The views of a scene show one set of named points, each view turned or mirrored, and shifted as a whole, with a little noise and some points left out.

Scene 1
View 1
Q_546: 8,-4,-12,10,-9,-9,6,-2,-7,-32,3,34,4,2,-25,5,-1,6,16,5,16,9,-27,-1,-13
Q_871: 2,-1,-5,2,-8,-5,5,-3,-9,-21,7,20,7,3,-23,1,-6,13,6,6,7,9,-12,4,-10
Q_243: -8,6,7,-4,-6,-2,4,-18,-5,-11,23,6,18,0,-23,-2,-11,27,2,20,-3,16,9,4,-9
Q_223: 7,-3,-18,1,-14,-9,7,5,-17,-18,-8,26,4,3,-20,8,-9,-2,0,-13,7,4,-26,7,-6
Q_254: -8,4,8,-10,6,13,-4,7,-15,-5,-7,-9,-1,11,-25,-8,-9,22,-11,0,-5,-2,8,17,-9
Q_906: -6,4,5,4,-11,-7,9,-28,3,-21,36,19,24,-6,-23,1,-6,27,17,30,3,23,5,-4,-10
Q_337: -3,2,-6,-4,-15,-8,9,-12,-11,-9,12,15,17,-2,-19,4,-13,12,-2,3,-3,13,-6,6,-4
Q_747: -8,4,5,-7,-3,4,2,-5,-13,-4,6,-3,10,4,-21,-4,-12,22,-8,5,-7,7,8,12,-7
Q_145: -6,3,10,-6,4,10,-3,1,-10,-12,4,-2,4,7,-26,-7,-7,26,-3,9,-1,3,8,11,-11
Q_122: -7,4,6,-4,-3,1,3,-8,-9,-10,12,3,12,4,-23,-3,-9,23,-1,11,-2,10,6,8,-9
Q_784: -12,8,12,-2,-7,-2,6,-30,1,-10,37,4,26,-4,-22,-4,-9,35,6,31,-6,23,18,1,-9
Q_793: -2,0,1,-2,1,5,-1,5,-12,-16,-4,7,0,9,-25,-4,-6,17,-2,1,3,2,-5,11,-11
Q_399: -7,5,0,-10,-11,-2,5,-9,-14,-2,8,2,14,2,-19,0,-16,15,-11,0,-9,9,4,12,-2
Q_635: -1,1,-4,3,-13,-10,9,-17,-5,-19,20,21,17,-3,-22,2,-8,17,9,14,4,17,-7,0,-9
Q_125: -5,5,-13,-6,-28,-19,15,-26,-11,-3,25,19,28,-9,-14,12,-19,7,-4,2,-9,22,-3,3,2
Q_146: -7,6,-7,-16,-17,-4,7,-7,-22,9,1,-4,15,2,-14,5,-22,9,-25,-15,-17,7,5,18,5
View 2
Q_784: 8,24,-26,13,-22,1,13,1,-5,-14,17,19,18,3,-15,-24,4,12,29,-14,-22,-9,24,7,16
Q_243: 1,16,-20,6,-20,0,8,4,-3,-7,13,15,15,-1,-9,-16,2,6,17,-6,-16,-3,15,5,15
Q_146: -11,17,5,-14,-16,3,-1,18,17,12,14,21,9,-8,0,-2,10,-6,-9,-16,1,17,4,19,-1
Q_125: -9,2,-10,-2,-15,9,21,3,16,-3,15,31,2,14,1,-9,14,24,3,-16,-12,17,23,13,5
Q_871: -12,-9,-18,1,-11,4,4,3,-1,-2,4,8,1,2,4,-2,-2,2,-8,14,-12,10,1,-5,19
Q_793: -9,5,-16,0,-14,-1,-6,10,-5,2,4,4,10,-9,0,-3,-6,-13,-6,11,-9,2,-6,0,18
Q_122: -3,15,-17,3,-18,-1,2,8,-3,-3,10,11,13,-5,-7,-11,-1,-4,8,-1,-12,-1,5,4,15
Q_223: -22,-21,-10,-8,-8,7,1,5,7,6,0,10,-6,2,12,7,-1,-2,-27,21,-6,21,-7,-5,15
Q_254: -6,21,-8,-4,-17,-3,-14,17,-4,8,8,3,16,-21,-4,-5,-5,-24,-2,2,-3,-1,-9,6,12
Q_747: -2,19,-11,-1,-18,-1,-3,13,0,2,11,10,14,-10,-6,-9,1,-9,4,-5,-7,1,2,8,10
Q_635: -6,-3,-23,6,-15,6,13,-1,0,-9,9,16,4,9,-2,-10,2,15,7,3,-18,5,13,-1,19
Q_399: -7,14,-6,-5,-17,2,2,13,7,4,13,18,10,-5,-3,-7,4,-3,0,-9,-6,7,6,12,7
Q_906: 4,6,-32,15,-20,3,19,-6,-6,-18,13,18,10,12,-9,-19,3,21,23,-3,-24,-3,23,-1,23
View 3
Q_747: -22,-1,18,1,-4,-1,16,-1,0,-10,12,12,-5,6,10,10,10,-17,1,-5,-14,-7,-4,-3,-3
Q_871: -19,3,-9,-16,-5,0,22,-5,-5,4,-2,14,-6,1,14,-4,8,-11,-2,-15,-9,4,3,5,1
Q_906: -16,17,10,-24,23,-9,24,-8,17,3,-2,4,-14,1,13,-4,9,-14,0,-27,-19,-26,-12,10,6
Q_784: -17,16,27,-16,23,-9,21,-6,19,-4,6,0,-15,6,12,3,11,-19,1,-27,-23,-33,-16,6,4
Q_243: -18,9,17,-12,10,-5,19,-5,10,-3,6,7,-10,4,12,4,11,-16,1,-17,-18,-19,-9,4,1
Q_254: -23,-11,21,12,-17,3,14,2,-13,-10,21,16,-5,11,12,14,15,-17,3,-6,-11,3,0,-9,-9
Q_146: -22,-6,14,6,-10,-2,10,-3,7,-25,4,17,11,-5,7,13,-3,-20,-8,27,-15,-3,-4,-1,0
Q_546: -19,6,-29,-27,-6,1,26,-7,-10,15,-9,17,-10,-3,17,-14,9,-6,-2,-21,-5,12,10,10,4
Q_145: -22,-4,19,2,-8,1,18,1,-7,-4,18,12,-11,11,12,9,16,-16,5,-17,-12,-3,-2,-4,-7
Q_793: -22,-5,3,-3,-15,3,19,0,-11,-1,10,17,-7,8,14,5,13,-12,1,-12,-9,8,4,-3,-5
Q_399: -21,0,13,-2,-3,-2,14,-4,5,-14,5,12,1,0,9,8,4,-16,-3,5,-15,-8,-5,1,-1
Q_223: -21,-3,-26,-15,-18,3,19,-5,-11,0,-9,21,2,-6,13,-6,2,-8,-8,4,-3,19,11,7,2
Q_337: -20,6,-2,-14,1,-3,18,-6,7,-5,-5,12,-1,-4,11,0,3,-14,-5,-1,-13,-5,-2,7,3
Q_122: -20,3,14,-6,0,-2,18,-3,2,-4,9,11,-9,6,12,5,11,-15,1,-14,-15,-10,-5,1,-2
View 4
Q_145: -5,-17,-12,13,-21,-17,27,-21,12,2,-7,16,-9,5,1,-15,7,19,-1,7,-9,3,-5,1,-8
Q_337: -17,-3,-16,3,-1,-16,11,-9,7,1,-25,11,8,-12,-14,-10,13,14,2,-2,-4,1,2,-9,-1
Q_635: -16,-3,-16,1,-5,-14,16,-4,12,2,-38,22,8,-16,-17,-5,4,21,1,-3,-10,8,5,-7,-6
Q_784: -16,4,-10,3,-17,-10,31,8,-6,5,-34,30,-15,-9,-9,-5,10,21,-7,-7,-23,2,3,13,-29
Q_906: -17,3,-13,0,-11,-11,25,7,5,4,-48,34,-2,-16,-17,-1,2,25,-5,-7,-20,9,8,4,-21
Q_223: -12,-14,-21,5,2,-20,1,-27,27,-1,-21,4,24,-13,-16,-12,5,15,9,3,8,6,1,-27,20
Q_122: -10,-9,-13,8,-15,-16,24,-12,7,2,-17,17,-5,-2,-5,-12,9,18,-1,1,-11,2,-1,1,-10
Q_871: -11,-12,-17,5,-9,-17,15,-18,22,1,-28,18,11,-10,-13,-9,2,21,4,2,-5,9,3,-13,3
Q_793: -6,-20,-16,11,-15,-18,20,-27,21,0,-9,14,3,0,-5,-14,6,18,3,7,-2,5,-3,-11,4
Q_243: -13,-2,-12,5,-14,-14,24,-3,2,3,-26,21,-7,-7,-8,-8,10,19,-4,-3,-14,2,1,4,-17
Q_546: -10,-17,-20,4,-5,-17,11,-19,34,0,-41,24,22,-15,-21,-5,-8,26,8,4,-3,17,7,-23,10
Q_399: -14,-3,-14,7,-6,-19,14,-13,0,1,-9,4,-2,-5,-5,-14,18,9,-1,-1,-4,-6,-3,-3,-5
Q_254: -4,-21,-12,16,-22,-18,27,-28,12,0,3,12,-10,8,4,-17,10,16,1,8,-5,-1,-9,-1,-3
Q_125: -24,13,-15,-3,10,-16,4,5,-7,1,-35,6,11,-22,-20,-8,19,8,-1,-11,-5,-3,4,-8,-7
Q_747: -10,-9,-12,11,-14,-17,21,-15,4,1,-7,10,-7,0,-1,-14,15,13,-1,2,-8,-3,-5,0,-8
View 5
Q_784: 19,-21,1,9,-7,21,22,15,-15,0,-14,-7,-15,0,-21,37,-8,24,-3,3,6,4,-4,19,11
Q_145: -3,-2,5,-5,-11,18,-4,15,-22,0,-11,5,8,-3,2,5,-11,6,8,-6,27,-5,-4,20,-1
Q_243: 9,-13,1,7,-10,20,13,15,-14,-2,-11,4,-7,-2,-13,23,-11,16,-2,1,10,7,0,16,5
Q_146: 7,0,-26,8,-20,16,0,16,-26,-14,-10,34,17,-11,-14,7,-6,0,1,-15,38,17,-6,2,3
Q_125: 12,-12,-21,22,-22,19,18,13,-10,-14,-7,31,-8,-9,-26,26,-11,13,-13,-3,8,33,8,0,6
Q_399: 7,-5,-11,6,-17,18,3,15,-20,-9,-10,20,5,-7,-11,12,-10,6,-1,-7,24,12,-2,8,2
Q_337: 1,-5,-7,13,-20,20,7,12,-11,-7,-6,25,-2,-8,-11,13,-13,7,-7,-2,11,21,8,7,1
Q_747: 3,-4,-4,0,-13,19,2,16,-20,-4,-11,11,6,-5,-7,10,-9,8,3,-6,25,3,-3,15,1
Q_906: 10,-19,7,15,-12,23,23,13,-6,0,-9,0,-22,-1,-18,34,-13,24,-9,8,-9,14,9,16,5
Q_122: 3,-7,2,3,-13,19,5,14,-17,-2,-10,7,-1,-3,-6,14,-11,11,1,-2,15,5,0,16,2
Q_254: -5,3,1,-7,-13,17,-10,15,-24,-1,-10,10,15,-5,6,-3,-10,1,10,-9,33,-6,-5,17,-2
Q_635: 0,-9,2,14,-18,20,11,12,-5,-4,-6,16,-13,-5,-11,18,-15,14,-9,6,-3,20,14,9,0
Q_546: -18,3,14,13,-23,20,1,8,4,0,2,25,-12,-6,4,1,-21,6,-9,10,-13,25,28,8,-9

In a view up to two points have been moved. Name them for each view, in the order of its rows, or write -.
view 1 | -
view 2 | Q_871, Q_223
view 3 | Q_906
view 4 | Q_254
view 5 | Q_145
